A landscape with many valleys, sampled at points; each row gives a point and its height.
A ball rolls from a point to the lowest of its 2 nearest points, and stops where none of them is lower. Distance is the straight distance between rows; heights are no part of it.
gubu: [  6   9  27 -16  46  63 -21   2  -7  -3  24  -5  33 -22  35  15  30  -6
  29  66  -2  45 -43 -13  -4   2 -21 -17 -48 -15 -34  26   7  21 -28   9
  33   0  33 -30  -6  33  17  30  10  18 -21 -27]  (h 336)
gasa: [-45 -23 -13   6  20  21  59 -30  43 -36  28  16 -11 -43  69  35   0  -6
  16  13 -28 -31  17  -8 -31 -19  16  -3  -5 -61  -5  18   5  33  31 -45
  20  -7 -27  29  42   0 -45  24 -43 -40   4 -47]  (h 353)
zor: [ 38   7 -38   2 -31 -35   0 -32 -35  54  -2  32 -34 -35  -2 -22  13   8
  -3 -72  18   8  43  69   8   8  -3  31 -24 -12 -42 -29   7 -91   5 -16
  24 -23  14   0  10 -25 -22 -13  -4 -30  21   8]  (h 361)
gim: [ -4 -40 -17  -7   1   1  32 -24  46 -14  22   1 -22 -59  55  18   9   3
  -6  15 -12 -30 -24 -12 -24   9  16  -9 -14 -61 -12   6  10  15  13 -38
  45 -27 -23  17  57 -11 -43  22 -36 -29  14 -36]  (h 341)
loko: [  0   8  11 -12  23  38 -34   4 -16  28  31  37  28 -18  46   5  24  -1
  47  36 -17  55 -44 -12  14  10  -5   8 -29 -35 -24  16  19   5 -25  12
  52  -4  47 -38 -12  17  14  50  10  31  14 -59]  (h 315)
tomuk: [-25 -36  -8  30  42 -10 -10 -27 -34 -22 -16   9   2   8 -10  -7  -9  -6
 -14 -12   0 -31  -3  14 -36  -7  27  21  -6 -12  19   6  16  -1   8  -8
  -2   1  26   5 -16 -12 -15 -40 -12  -9   8   0]  (h 640)
Pozov: [-32  -6   3 -22  60 -28 -38  -3   8  -2  -9  31 -31   7  -9   6  -7  15
  32 -10  -3  17 -48  16 -27  -2  25  34 -14  -6  16  18  11  19 -22  -3
  26  26  31   2 -38   3  10  37 -16   8  11 -42]  (h 209)
nogem: [ 32 -67  -3 -11 -36  -7  21 -18  64  15  10 -16 -27 -63  41  16   2  -4
  -2  25 -15 -24  -4 -13 -33  16  -4   2   1 -43 -15  25  -9  10  -6 -41
  19 -16 -25   9  83  -3 -30  -3 -21 -17   4  -7]  (h 329)
ditid: [ 30 -15 -15  38  -3  15 -26   5 -55  11   2  10  45   0   0 -26   4 -27
 -40  -7  23  -4  28  27 -12  -7  -2  12 -35  -5 -35  -7   5 -68  14  10
  -9 -19  35 -20 -12 -35  -9 -36  51  -2  -8   8]  (h 400)
rezot: [ -9  10  -3   7  -3   8 -11  11 -21  30  -9 -31  36  -5  23 -37  22  -8
  36 -20  -5  34  19  13  23 -45   1 -24   0 -29 -33 -25  19 -34  45  23
 -14 -10   9  -9   6   2 -11 -16  14  16  12 -28]  (h 461)
mimo: [-17  26  19  -4  37  18 -27  21  -2 -13   5  35  -9  16  -3   9  -6 -11
  -5  30 -12  15 -28  -9   5  18   5   3  -9  10  21  28   3  37 -33   1
   0  12  21  -5 -32  11  33  48  -1  -2 -11 -14]  (h 289)
big: [ 31 -13  15  39 -10  35  17   5 -13   9   6 -18  25 -30  41 -13  25 -27
  -5  34 -14  14  32  19 -18 -16  -4  -4 -55 -49 -54  36  -6 -38  12 -27
  -7 -20  15   1  11   5 -12  -9  38   8 -15  -7]  (h 194)
Lomiz: [-19  -7  -7 -52   9 -22 -31  14  20  21 -22  -3  -4  12 -32 -14   3  31
  53 -16  19  14 -48   6  10 -27  20 -11  35  10  14 -32  25   8   8  18
  -1  32  19   6   5  24  -9 -15 -24  18  15 -42]  (h 232)
vifut: [-18  21   7  -5  24  -1 -21  35 -17 -61 -15 -23  15  45 -33 -13 -27  21
 -11  -7  15  -2 -50 -21  11 -18  12 -21  41  42  28 -22  12  35  15  43
 -17  16 -16  -7 -17   8  11 -19   2  11  -1  -1]  (h 203)
gipid: [ 47 -40   3  10   4 -22   4 -14   0 -21  -9 -12  -8 -25  -3   6  -6  -6
 -48  -9  -6 -26  13  22 -55  33 -16  41 -34   0   2  25  -6  -8 -31 -30
  16 -22   4  -7   9 -41  -3 -29  13 -14   2  30]  (h 603)
bila: [-38 -12 -19  12 -34   2   4 -19  16  56  -1  33 -18   4 -19  -8  13   3
  43   0   0  -3  12 -22  15   7  34 -17  34 -46  19   3  19   8  34  -3
 -15  14   5  20  -5  31  -8  23 -31  -9   2 -20]  (h 126)
lotab: [ 27  21  -1 -13 -11 -35  49 -10  22 -22  24 -27 -16  -8  -1  19  11  15
 -34 -14   0  -6  31 -14  -9  34 -40  19   1  36  -7   1 -20   0 -35 -17
  15 -32 -71  25  26 -23 -11  -3   2 -12  14  54]  (h 544)
bim: [-19  65  20   5   0  -2  14  29 -15 -32 -19 -10   2  58 -33  -7 -28 -10
 -30  -8   5   0  17  -9  43  -3  -6 -22  40  59  29 -46 -36  18   2  38
 -20  27 -37  10 -24  17  31   0  16  -5  -4  27]  (h 328)
lud: [-34  24 -33   9 -43 -17  27 -21   6  18  34  47 -19  26 -11  34   2  17
  13  -2   0  -4  13 -35  51  30  12  -7  45   3  25 -12  -6  19  18   6
  -9   9 -28  28 -19  15  -1  37 -35 -30   7  -5]  (h 100)
feb: [-13  25  22  -7  65  40  -5  -4 -24 -15   5   1  21  -7  51   0  22  12
  42  39 -14  39 -22  25 -27 -25  -8  26 -54 -17 -34  25  -5  10  -6   8
  29   9  34 -21 -23  15   3  31   3  17   4 -38]  (h 360)
tik: [ 38  23  16 -29  14  12 -20  29 -11 -16 -14 -54  19  -4  -1 -10  -4 -26
  -2  -8  -7  30   2  31  19 -11 -23   4 -35  31 -29   9 -13 -26 -23   3
  -3 -17  -7 -36   7 -14   5  -5  46  11   2  29]  (h 298)
ket: [ 11 -28 -18  32 -14  13  -4  -9 -25  21 -21 -12  35 -17   4 -44   1 -14
  -5 -33  10  10  54  64  -7 -31  15   7 -27 -44 -52 -13   5 -54  50 -14
 -24 -11  22   2  24 -23 -37 -44  22   4   6 -23]  (h 372)
peg: [-15  42  21  17  19  19  49 -12   5  -4  23   9 -33 -12  65  13  13 -22
 -12  32 -54  13  55  22  18  -6 -29  31 -72  -6 -19  21 -51  11 -29 -43
  11 -11  -6  10   8  -1   8  32   6 -10 -37  29]  (h 362)
pag: [ -2  19  -5   5 -23 -18  13  -5   8  26  32  28 -16  17   6  16  -7  -5
  -3   0 -14   3  11  -9  39  28   9 -12   9  10  14  -3  -2  23  -7  -5
   0   3  -8   9 -16  12   5  40  -6  -4 -10   5]  (h 128)
gat: [ 25 -17  11 -68  22 -41   3  23  55 -36 -13 -51 -53   1   5  -2 -21  13
   1  -9  12 -19 -81 -11  17  24   6   3  21  47   9 -19 -19  27 -39  -5
   9  23 -39  21  30  -7  -6   3  -3   9  -1  -2]  (h 275)
povu: [  1 -16 -11  11 -31   5  23  15  16  -4  27 -16  31 -14  20  14   1   9
  -9  23  -6  -3  15 -34  19   4  -1 -21   7 -26   6  -5  -2  17  17  13
  -5 -14 -37   7  26  -2 -10  -6  -3   8  -6   1]  (h 184)
bagog: [  4 -17   9  -5  -5 -10  34 -15  38 -10   7 -32 -34   0   9  10 -21  -4
  -2  10 -17 -27   4  -6  -8  10   2   4   9   5  10   7 -28  38 -10 -31
  -7  11 -31  29  23  13   6  16 -18   1 -11  22]  (h 186)
pofi: [-46  -2   1   5   7  20  47 -10  43 -10  16 -15  -2 -17  48  19 -10   6
  24  22 -22 -11  19 -27 -10 -17  16  -9  10 -43   4   4 -10  27  21 -16
  -2   3 -31  14  30  20 -34  -1 -38  -2  -3 -25]  (h 367)
Kipu: [ 19 -16 -17 -33 -26 -40  15   3  54 -14   1 -28 -54  15 -13  16 -11   6
  14  -9  16 -16 -39 -25  13  23  12 -14  56  40  18 -23  -9  17 -20  11
 -13  26 -30  23  21  16   2  -1  -2   9   7   4]  (h 250)
mam: [ 34 -22 -25  -4 -32 -42  34 -17  26  -4  19 -13  -7 -18   1  25  12   9
 -22 -20  22 -17  12 -16   0  37 -11  18  10   8  -2   2  12   0  -9 -21
  25 -22 -40  23  29 -40 -18  -8 -13 -17  22  27]  (h 538)
Zuk: [-13  20  -6 -36 -19 -11 -36  28  -1  41 -13  12  11  35 -30   0   2   1
  42 -19   8  26 -20   0  33  -8  17 -30  34   8   9 -14  35  15  17  34
  -8  12  16  -4 -12  19   6  15  -4   8  12 -22]  (h 258)
Lag: [-36  22  -3  -3  29 -35 -15 -17  -1  19 -34  17 -83  27 -43  -2 -11   4
  27 -67  -2 -14   8  49   0 -15   6  24   8  40  30 -20 -27 -22 -16 -21
   2  30  42  -7 -35  29  35 -16 -21 -34  26   3]  (h 299)
ras: [ 11 -30   4  59   0  22  11 -27 -18 -17  18  45  12 -16   2  26 -15  10
 -54  62   9 -46 -25 -28 -45  38   8  25 -15 -16  37  53  15   2  -7 -33
   0  -7  25  -2 -20  -8  14  12  -6 -12 -18 -14]  (h 307)
bibe: [-16   9  -8  38  -2 -24  25 -32   1 -53  22  17  11   8 -30  23 -18  23
 -66  26  23 -44  12 -48 -10  29  -6   3  52  30  44  -8 -19  31  -9   2
 -17   6 -40  37   5 -16  16  11 -22 -16   5  17]  (h 226)
muno: [-12  34  18   9  18  65 -33  29 -33  18 -27  -7  39 -11 -10 -21  26 -12
  47  13   6  36  32  14 -16 -44  -4  -4 -18 -18 -33  -5  -5 -22  27  33
 -32   8  34 -28 -28  20   6 -10  20  31 -13 -12]  (h 405)
tikeb: [ 10 -33   0 -26  -4 -11 -45  -1  12  47  -1  21 -14  -5   1  -6  12  10
  27  -1   4  18 -27  -1  -7  19  17   0  -9 -32  -3  11  42 -12 -16 -18
   8   4  39  -7  -2   5 -11  21 -14  11   6 -32]  (h 231)
vuvo: [-19 -13 -26   3 -48 -22 -13 -29  17  56  14  75 -48   4 -23  23   9   9
  33  -1   6 -16  -1 -20  38  35  33   9  25 -25  34   2  17  10   2 -24
  -2  15  15  13  -9  18  -4  50 -25 -28  10 -26]  (h 99)
bezug: [  0  16  17  -8  28   4  32  12  13 -41   5 -41 -11   5  30   5 -12  -6
 -25   7 -30  -4   8   0  -1   1 -16  17 -14  16   3   2 -31  18 -11  -5
  12   0 -42   2   3  -1  -6   7  12  -3  -4  22]  (h 225)
Garil: [  8 -26 -11 -37 -11 -33 -29   1  27  31  -7  11 -33   6 -46   0  -6   7
  31 -14  18   7 -54   3   5  23  27  -6  20  10  16  -1  21   7 -13  -4
  -8  24  23  14   0   8  -3   1 -18   1  18  -5]  (h 204)
geg: [ 38 -23  32   4  13  52  12  11  10 -10 -23 -52  12 -32  37 -11  31 -12
   7  32 -15  12   6  11 -26 -29 -26 -16 -32 -27 -60  12 -22  -3 -11 -14
  -9 -15   2 -13  27  14 -10 -18  24  31 -23   7]  (h 157)
Paz: [ 24  45  16 -16  18 -16  38   7   0 -56   2 -32 -11   4  -1   8  13   4
 -53 -24  -4  -6  27  11   2  19 -46  19 -17  67  -9   1 -50   4 -53  -5
   8 -19 -56  13   8 -32   8  -4  17  13  -7  77]  (h 552)
lidoz: [  2 -39 -12  55 -16  21 -17 -20 -30   2  16  39  40 -12  -3   2  -5   2
 -23  39   8 -20  -6 -20 -26  27   9   3 -15 -26  18  30  34 -27  25 -10
 -13 -23  35  -2 -21 -17   0  -3   0 -14  -5 -23]  (h 330)
Mizen: [ 14  18  15 -21  -6  -3  26  22  24  12  -6 -50 -32 -11  15 -17 -10   0
  26 -15 -33  26  28  19  24 -31 -29 -12 -12   0 -20  -8 -20  -6  -2 -23
  -8   4 -24   7  30  14  -7   6   9  10 -16  28]  (h 63)
sil: [ 19 -43  35 -12 -38  36  21  29  43 -20 -33 -75  25 -34  10 -13  20  -2
  -5  17  -2 -20 -17 -36 -37 -33 -20 -45  18 -18 -13  -7 -25   9 -18  13
  -3  -8 -31 -17  75   7 -27 -41  29  37  -1   1]  (h 244)
lov: [-31  52  19 -39  38  26 -27  28 -17   3 -52 -24   8  18 -14 -23   2  16
  61 -16   9  20   4  24 -15 -33   5  14  18   9   7 -19  -4  13  12  29
 -15  46  19 -27 -20  12  21 -14  -5  20 -11 -10]  (h 69)
zipir: [ 43  -9  22 -18 -17  28  26  18  49   7 -14 -56   6 -30  27 -12   4  -8
  12  13 -35  13  18 -16   7 -25 -28 -25 -20 -18 -27   3 -31  12  -1  -6
  -7  -7 -34 -11  41  10 -12 -17  26  23 -18  27]  (h 111)
sis: [ -1  -6 -40  30 -22 -12 -43  -4 -62  29   8  31  35  -2  -3 -31  -7  -5
 -28 -35  37  23  15  42  -9  -3  15  31 -23  -4 -25 -11  32 -81  26  26
  10 -13  37 -15 -24 -35 -15 -36  25 -15  34 -11]  (h 384)
nad: [-18  14  -6  -3  34 -15 -49  14 -17 -22  -5  41  -9   4  -8   1 -16   6
 -19  -9   1  21 -48   2   2   9  22  32  -6  28  31   5  22  14 -20   2
  22   1   9  -9 -40 -13  33  20 -10   5  18 -29]  (h 251)
biti: [-12  -1   1  27   4   2  32 -13   3   4   7   6 -17 -11  22  13   5 -23
 -21  25 -34 -22  42  -1 -34   5 -12  13 -30  -8   2  20 -25   1  -1 -28
  -5 -17 -11  10   5  -9  -1   9  -8  -9 -31  24]  (h 191)
famot: [ 45 -45   9 -31  29 -15 -11   6  34 -21  -2 -41 -38 -17   4   2 -13  -3
 -28  -9  -8  -7 -45  12 -38  33 -10  40 -33  18  -7  30   1   2 -49 -27
  33  -7   9 -15  21 -32   4 -15  16   4 -12  26]  (h 594)
Sosi: [-16  -3   1  42   8 -13  11 -35  -9 -36  19  66   3   9 -24  38 -23  20
 -72  40  20 -48 -15 -32 -17  45   3  11  28  17  55  26  -2  35 -18  -5
 -27   7   0  28 -19  -8  24  29 -23 -16 -18   4]  (h 256)
vofu: [ 19 -17 -19  -5 -40 -44   3 -19  14  31 -19  -1 -53  18 -60   0   0  -8
   4 -41  26 -41  27  17   0  12   7  -1  28  20  19 -16 -15 -30   1  -9
 -28  10  12  14 -15  19  12 -42 -13 -15  10  34]  (h 249)
Labez: [-16  -4 -34  -5 -51 -33  -6   0  -3  14  26  51  28  31 -32  20  -3  22
   1  -7  31  -8 -27 -52  61  21  22 -34  63  -2  31 -18  46   7  43  28
   0  -4 -13   8  -6   1  -7  16 -25   6  30 -20]  (h 146)
pamom: [-13  -6   4 -42  39 -44 -59   3  28   6  -8  28 -24  14 -49   4 -23   6
  22  -7  21  23 -74   6 -26  22  25  20   8  25  18   7  13  13 -46   0
  10  35  35  12 -27  -6  18   1 -20  10  13 -25]  (h 168)
Ran: [ 37 -71  16 -16 -15   9  22  -5  60 -18 -15 -58 -14 -47  34   3   0  -8
 -22  31 -15 -40 -13 -17 -47   3 -19  -4  -9 -19 -18  29 -35  33 -39 -22
  10 -18 -30  -1  78 -14 -27 -27   0   7 -13  12]  (h 309)
pogu: [-30  46  29  11  23  33  19   9  -8 -11  27  30 -11  19  31  26  -1 -23
 -10  41 -31   8  12  -7  33  16   2  -4 -32   9   9  33  -9  45 -39  -4
   8  10   8   7 -22  12  29  57  -2  -4 -37   4]  (h 319)
mup: [ -8   9  -2  -9 -16 -19   6 -29  -5  42  -4  29 -70 -12   0  -2  -8  -8
  25 -45 -35 -11  42  48  10   5   3  22 -22 -13   1   6 -21 -35  -4 -47
  21  19  12  16 -14  14   2  36 -25 -33   1  -3]  (h 334)
Vake: [ 51  -8  -6  19 -53  -6  -6  10 -14   5  31  22  40  -1 -14  21  15   7
 -51  28  39  -8   7 -59   5  46 -25 -18  30  10   5   7  41  -5  -5  19
   3 -39 -27   2  20 -39   2  -8   4  18   5  35]  (h 527)
rom: [-14  23 -41 -10 -41 -33   0 -11  -5  21  32  64   1  33  -8  30  17  18
   5 -27   5  21  -8 -24  86  14  11 -19  42  10   9 -23  18   6  34  25
  34   5 -22  20 -15  -2  -3  30 -30 -13  35 -12]  (h 125)
dil: [-13   8  14 -16   5  43 -44   7   1  50 -31  11  21   3 -11 -24  15   6
  68  13  10  32  10  -7  -1 -33   5 -23   6 -33 -14 -11  27   5   9  33
 -19  20  39 -20 -21  25   0   4  -9  33 -12 -18]  (h 424)
vevi: [ 20 -48  32 -20  -5  19   3   5  50 -25 -32 -75 -13 -30  -6 -16   4  -8
   4   8  -8 -17 -13 -11 -55 -18 -22 -13   2   4 -19  10 -31  25 -27 -10
 -24   2 -16  -9  47  -1 -13 -44  19  27 -30  24]  (h 279)
Pago: [ 43 -10  24  -1  -2 -10   2   7 -14 -68  -9 -55  21  15 -25  -4 -12 -10
 -59  -5  33 -34 -18  -7 -30  22 -35  10  -6  35  -3   2 -15  13 -37   2
  -3  -7  -6 -17  11 -52   4 -49  37   7 -11  49]  (h 573)
gud: [ -9 -16 -22 -12   0 -11 -43   4 -27  24  -4  16  43 -10  10 -31  10   9
  24 -24  26  45 -44  17   4 -20  13   6  -3 -14 -14 -20  54 -48  28  34
  11   2  39 -24 -12  -7  -9 -19   6  14  44 -56]  (h 481)
viro: [ 14  -2  17  11  23 -16   5 -30  -9 -10  -5  11 -42 -11 -12   8  -5  -3
 -44  -9 -20 -32  32  45 -49  24 -11  56 -50  20   8  18 -29 -32 -53 -52
  13 -17  20   3 -13 -29  16  -6  -6 -22 -26  25]  (h 612)
Nati: [  3  15 -12 -38 -20 -22 -17  37  -4   1  -7 -19  22  26  -9 -15 -11   9
  18 -28  11  12 -29  -7  44 -23   7 -45  48  24   8 -42  14  -5  31  40
   4   3 -29  -6  13   8  -6 -20   0  15  15  -9]  (h 280)
famup: [ 61 -31  14 -28  -2 -30  -7  12  28 -47  -8 -40  -3 -10 -19   6 -13   4
 -46  -9  24  -5 -64  -2 -10  30 -24  21   0  25  -3  -1   1  19 -54   0
  27 -10 -17 -11  26 -49   1 -43  24   7  -9  44]  (h 584)
taru: [ -7 -21   3  -1  32  14 -45  11 -28   4  -9  12  44   0  -7 -20  15  13
  14  23  17  14 -36 -21  -8 -10  10  -4   4 -12  -4   4  44   3  21  27
  11 -10  43 -23 -13   6  -1 -12   1  11  25 -38]  (h 493)
Bap: [-12 -18 -22  -5  -4 -33  -1  11  -9 -35  -7 -16  16  33 -50  -6 -31  12
 -17 -24  24 -25 -44 -24  11  -3  21 -12  53  24  37 -27  18  14  29  25
 -23   8 -11  20   1  -6  -5 -41   0 -18  12   1]  (h 156)
gilit: [-36 -14 -12  27  36 -16 -23 -31 -41   5 -13  54 -20  15 -23   3 -17  -1
 -24 -12   0 -23  16  29 -36  -2  29  33 -17   6  31   7   6 -26 -13 -19
  -4  -5  38   0 -39   0  11  -2 -19 -29 -15 -14]  (h 631)
Saro: [-17 -42  16  -4  55  -9   5 -28  12 -48 -37 -25 -10  -2  -7 -11  -6   9
   7  -3  -6 -36 -14  16 -69 -19  14  42  -8 -24  10  23  -2  26  -6 -22
 -12  12  12   8  10  -5 -26 -42 -17  -3 -11  -2]  (h 648)
Kovum: [ 19  40  -4 -21 -25 -10 -13  36  -8  -3  -9   2  -2  48 -38   0 -21 -13
  -8 -30  12   7 -18  -8  46   2  -1 -33  44  55  12 -27  -5  13  -5  27
  -5  13 -23   0 -13  12  12   2   5   1   4  23]  (h 303)
rivor: [-38  47   1   5   7 -11  60   8 -10 -27  11 -16  -6  15  25   4  -6  -3
   8 -32 -32  16  51  14  39 -24  -9 -16   0  12   4 -18 -35  -2  35   9
  -9  16 -57  18  -8  24 -10  -6 -12  -6   4  15]  (h 172)
famo: [-21 -19   1  -7 -19  -2  12 -12  52  39   4   0 -41   0  11   2  -3   1
  35   4 -16  -6   6 -13  -2  15   7 -14  27 -14   3  12  -2  16   3 -16
 -28  10 -13  26  22  41  -4  13 -18   1 -11 -13]  (h 155)
Nit: [ 27  10  19   8  12   4  24   6 -27 -74   7 -52  25   1   8  -8   3  -9
 -58  -9   6  -6  12  -6 -19   3 -40  13 -17  42  -9   5 -37  17 -25  18
  -1 -22 -48   0  -4 -31  -4 -20  46  17  10  50]  (h 562)
gugif: [ -6 -11  -3  27  13  38   5   2 -32  -7   6 -20  35 -13  33 -13  14  -8
  12  18 -13  19  12  -2   3 -31  -7 -21 -18 -25 -40  -1   8  -5  33  19
   2  -1   6 -18  -9  13  -6  -7   3  16   4 -12]  (h 450)
larin: [-14 -22  15   0  17  -8 -11 -20  13  45  -5  23 -51 -10   8   5   7   0
  31   2 -17   2   4   6 -21   5  21   7 -24 -38   9  35  10  13 -25 -37
  -6  13  32  15  -1  12 -15  38 -20 -12  -6 -17]  (h 257)
los: [ -6 -15   9  55  -9  32  16 -16   3 -22  17  25  16   3  -5  14 -17  15
 -49  62  12 -55  -4 -39 -27  20  -2 -11  23  -3  31  18   5  34  -1  -4
 -28 -12   9  17   0  -2  20  15 -11  -1  -1  18]  (h 283)
Duti: [ 24 -29 -36  10 -35 -13  12 -25  21 -15  27  12  35 -22 -10  23   4  25
 -45  -4  38 -24  -6 -44  -3  45 -15   2  28  -3  12 -11  36   3  10   3
  20 -47 -29  14  22 -50 -12  -7 -20  -9  14  13]  (h 533)
Kabi: [-13   6 -17  12   1   6 -16   2 -37 -11  23  18  39   9   9  -4  -4   6
  -7   6   6   3  -4 -22  34  -6  16 -13  14  -9  11 -13  28  -1  37  29
   9 -12  16 -10 -18 -13  -4   3  13  -3  14 -18]  (h 503)
gir: [-10  30  17   8  15  14  37  -6  28   2  24  21 -37  -8  49  12   1 -21
  -7  40 -41   2  33  -3   6  32 -20  11 -37  -6  14  45 -38  40 -38 -33
   7  -1  -6  21  -2  17  23  56 -15 -11 -45  17]  (h 342)
Zuba: [ 26   0  10  47 -13  31 -19  23 -61 -10  -6  17  54  12 -28  -6   5 -21
 -53  25  26 -10  19   1 -10   2 -12 -11 -23  27 -12  -4  12 -37  12  30
 -37 -26  24 -23 -31 -20  17 -33  48   4 -15  19]  (h 419)
kez: [-31  37  17 -25  40  21  -4  27 -15 -41 -42 -29  18  43 -35 -22 -12  16
  29   4  14   7 -19  -4 -17 -37  11   1  37  35  30 -19  -2  52   7  28
 -30  38  -6  -9 -29  21  18 -23  -1  23 -23  -1]  (h 159)
befa: [-45  75  26 -17  40  40 -18  31  -8   7 -25 -16  10  28  11   1   2   3
  39   9 -22  46   8  15  11 -46  -6  -5  -8  23 -18   5  -7  31   1  25
   2  25   7 -27 -19  14  25  21   3  19 -14 -11]  (h 154)
nuliz: [-10  43  28 -33 -14  19  30  30  38  11 -16 -25 -30  10  -3 -11  -4 -12
  44 -11 -16  30  18  -9  40 -19 -15 -43  17  15  -4 -11 -31  16   3  -2
 -31  15 -53   2  17  37   7  -1  13  23 -29  31]  (h 113)
Bimaf: [ -3  -2 -19  21  25 -13  -2 -33 -43 -12 -17  29  -9   7 -22  11   5   4
 -48 -19  -1 -44  51  34 -41  13  -2  35 -35  29  18 -11 -19 -42  -9 -16
  -9 -23  29  -5 -28 -25  13  -6  -7 -38 -20  28]  (h 622)
ren: [ 12  21  -3  -5 -13 -31 -14 -22 -24  56  -9  29 -45 -38  -6 -10  -5  -3
  10 -51 -14  25  35  56   9  -1 -14  33 -37 -12 -24 -20 -10 -68 -22 -25
  25  -2  43 -15 -12 -14   4  14  -4 -30   6  -4]  (h 349)
vut: [ 18  42  35  -9  24  34  15  25   5 -33 -25 -50   9   8  14 -14  -7 -17
 -14  10 -17  24  16  15   2 -11 -29  -3 -32  29 -14  11 -36  21 -18 -12
 -16  -7 -19 -21  -9   4  13  -1  29   7 -21  35]  (h 264)
meni: [ 10  -1  -9 -37 -16  -9 -43  28  -7  41 -28 -31  46  -3   0 -35  18   1
  38 -32  16  33 -26  27  23 -36   6 -24  13 -11 -31 -34  38 -42  29  42
  17   0  22 -23  16 -11 -14 -14  21  19  32 -43]  (h 471)
Supa: [ 20 -49 -32  31   0  16  11 -24 -35  -9  11 -15  52 -35  24 -29  28 -16
 -17   8  27   3  18  40 -26 -19  16  13 -29 -48 -44  -2  15 -49  52  -7
  12 -23   6  -9  21 -26 -35 -41  18   0  25 -25]  (h 359)
teki: [-26  10 -10   8  -5 -14  -6   4  10  20 -37   9 -71  24 -55  -7  -3   6
  22 -40  13 -35  16  25  21  -9  13   6  39  43  27 -32 -23 -15   7   1
 -20  35  14  11 -39  31  27 -19 -14 -19   3  21]  (h 273)
nufel: [ 24 -15 -15 -24 -42 -42   5  -4  28  20  -4 -23 -21  16 -44   1 -10  -3
  11 -30  25 -20  -9 -10  23  20   8 -10  49  18  16 -22   6   2  11   7
  -8  19 -17  22   7   6   8 -33  -2 -13  20  33]  (h 229)
Vepif: [ 12  10  14  33   5  44   1  17 -22  -7 -12 -17  40  17   0 -10   6 -21
  -5  20  -9   4  20   4 -12 -20 -11 -22 -21   3 -17   6  -1 -16  14  16
 -35  -5  10 -14 -18  -3   5 -18  48  15 -22  11]  (h 437)
fid: [ -2 -32 -38  62 -15  21   3 -34 -35 -12  11  15  49 -16  12 -15   5  -7
 -16  11  12 -22  30  -9 -23 -19  19   8 -11 -40  -1   7  25 -34  56 -16
  -6 -29  17  -1   3 -12 -29 -14   1 -23  17 -13]  (h 345)
Vok: [ 32  16  -4  17 -43   1  -9  16 -34   9  26  15  60  33 -19  15   3   4
 -25   4  22  -5  10 -41  37  24 -11 -38  32  18   0 -11  39 -24  27  44
 -13 -30  -7  -7 -18 -15  -3  -8   3   8  -1  18]  (h 520)
kedud: [  3  22  18  11 -35   5  36  21  25   5  15 -19   7  13   5   4 -16 -19
   0  14 -21  11  33 -26  23  -1 -17 -39  10   6   7  -9 -25  15  12  11
 -27   9 -43   1  10  29   6   1   1  10 -16  32]  (h 153)
timan: [-17 -24  12  19  18   1  20 -30  22  18   1  15 -53 -10   8   6   0  -7
   6  22 -33 -30  39   8 -36   5   6  19  -7 -20  21  41 -24   1 -15 -53
 -21   8   7  22   4  28   3  21 -25 -13 -42   7]  (h 227)
Patuz: [-35  62  16  -3  17   7  27  17 -18   8  -9 -15 -14  14  29 -15  -3 -13
  39 -13 -37  42  31  28  42 -48  -8 -11 -13  10 -16 -10 -28   7  13   2
  -1  15 -13  -4 -16  20  14  15   1  -1  -9   9]  (h 127)
tilos: [-21  -4   6 -16  15 -27   4 -17  11  34 -21   6 -69   7 -20  -6 -10   8
  45 -40 -21  -8  -1  36  -9 -10   9  27  -3   9  10  -1 -15 -11  -5 -32
   6  21  18  16 -17  31  14   3 -22 -15   7   5]  (h 318)
Vir: [ -7  17 -18  19 -13 -13  17 -13 -21  31  23  25 -13  11  17  20   4  -4
 -23  -5 -22 -12  42   9  13   9  -5   6 -21 -17   2  10  -6 -18  -3 -24
   9 -15   2   5 -18   0  13  26   2 -23 -23  15]  (h 158)
Naze: [-29  26   3 -32  27  -5 -45  13  -9   7  21  35  11 -12  26   7  19  14
  35   9  -4  43 -59  10   7 -25  -2  11 -21 -23 -12   1  17   9  -7  28
  55   3  35 -29 -13   4  11  40  -1  29  36 -67]  (h 297)
pupe: [ -7  38   8  -3 -24  44 -30  20  -9  55   6  32  35   8  13 -20  17  -5
  46   8  -4  42  15  -5  42 -23   8 -46   6 -28 -30   6  32 -22  13  33
 -14   0  30 -36 -14  26  11  29   8  23  -8 -27]  (h 438)
tano: [ 17 -20 -33  15 -24 -37  -7 -19 -43  41  -9  10  16 -16  -3 -30  -4  -6
 -16 -56  28   2  35  64 -12  -3  13  31 -25 -29 -28 -22   4 -76  27 -13
   1 -19  15   4   6 -38 -27 -49  20 -16  19   9]  (h 370)
nudas: [-56   5 -37  24 -10  -4  14 -35  28  15  36  78 -40  16 -17  32  10   4
  32  -1  -6 -20   5 -16  47  18  36   4  35  -8  35 -14   3  29  24 -21
   4  21   0  37 -17  32  -5  58 -28 -38   9 -32]  (h 72)
potap: [ 11  17 -20  24 -21  22 -20  19 -69 -17  32  19  87  17   3   1   8  -5
 -26  22  27  22 -12 -42  49  -3  -7 -35  15   3  -5 -20  41 -12  35  60
  11 -17   8 -25 -24 -15   8   3  34  14  13  -1]  (h 512)
disav: [  1  19  30   5  50  67 -21   9 -43   2 -16 -19  48 -11  14  -7  14  -4
  41  35   7  54   2  30 -37 -36 -12  21 -42  -3 -38  13 -12  -8   6  13
  -1  16  37 -34 -33  19  14   4  20  17  -2 -27]  (h 382)
kipi: [-11  23 -12 -37   8 -31 -40  24   7  31   2  22   0   3   4   4  -4   8
  22 -29  -3  44 -47   6  33 -18  12  -6   4   4   5  -2  21   8   3  28
  26   9  14 -12 -12   7  10  39  -4  21  36 -45]  (h 278)
lun: [ 18 -12 -12   7 -22 -33  19  -6   5 -51  14 -13  14  18 -41  17 -28  22
 -42  -6  24 -32  -5 -38  -3  27   0  -5  55  20  38 -17  -4  25 -12  19
 -20  -1 -32  17  13 -14  -2 -20  -7 -12  17  36]  (h 195)
Ziru: [ 15 -32  14 -14 -27  20  22  25  49 -27   7 -60  17 -22  15  12  -5   8
 -18  20   2 -23 -17 -48  -9  -3 -10 -47  20  -1  -1 -19 -16  22   7  18
   7  -4 -48  -7  60  -7 -15 -21   0  13   0   2]  (h 215)

For each start below, name the point where the ball stops.
gipid => nufel
Supa => Bap
taru => nufel
tano => nufel
tik => nudas
gim => Mizen
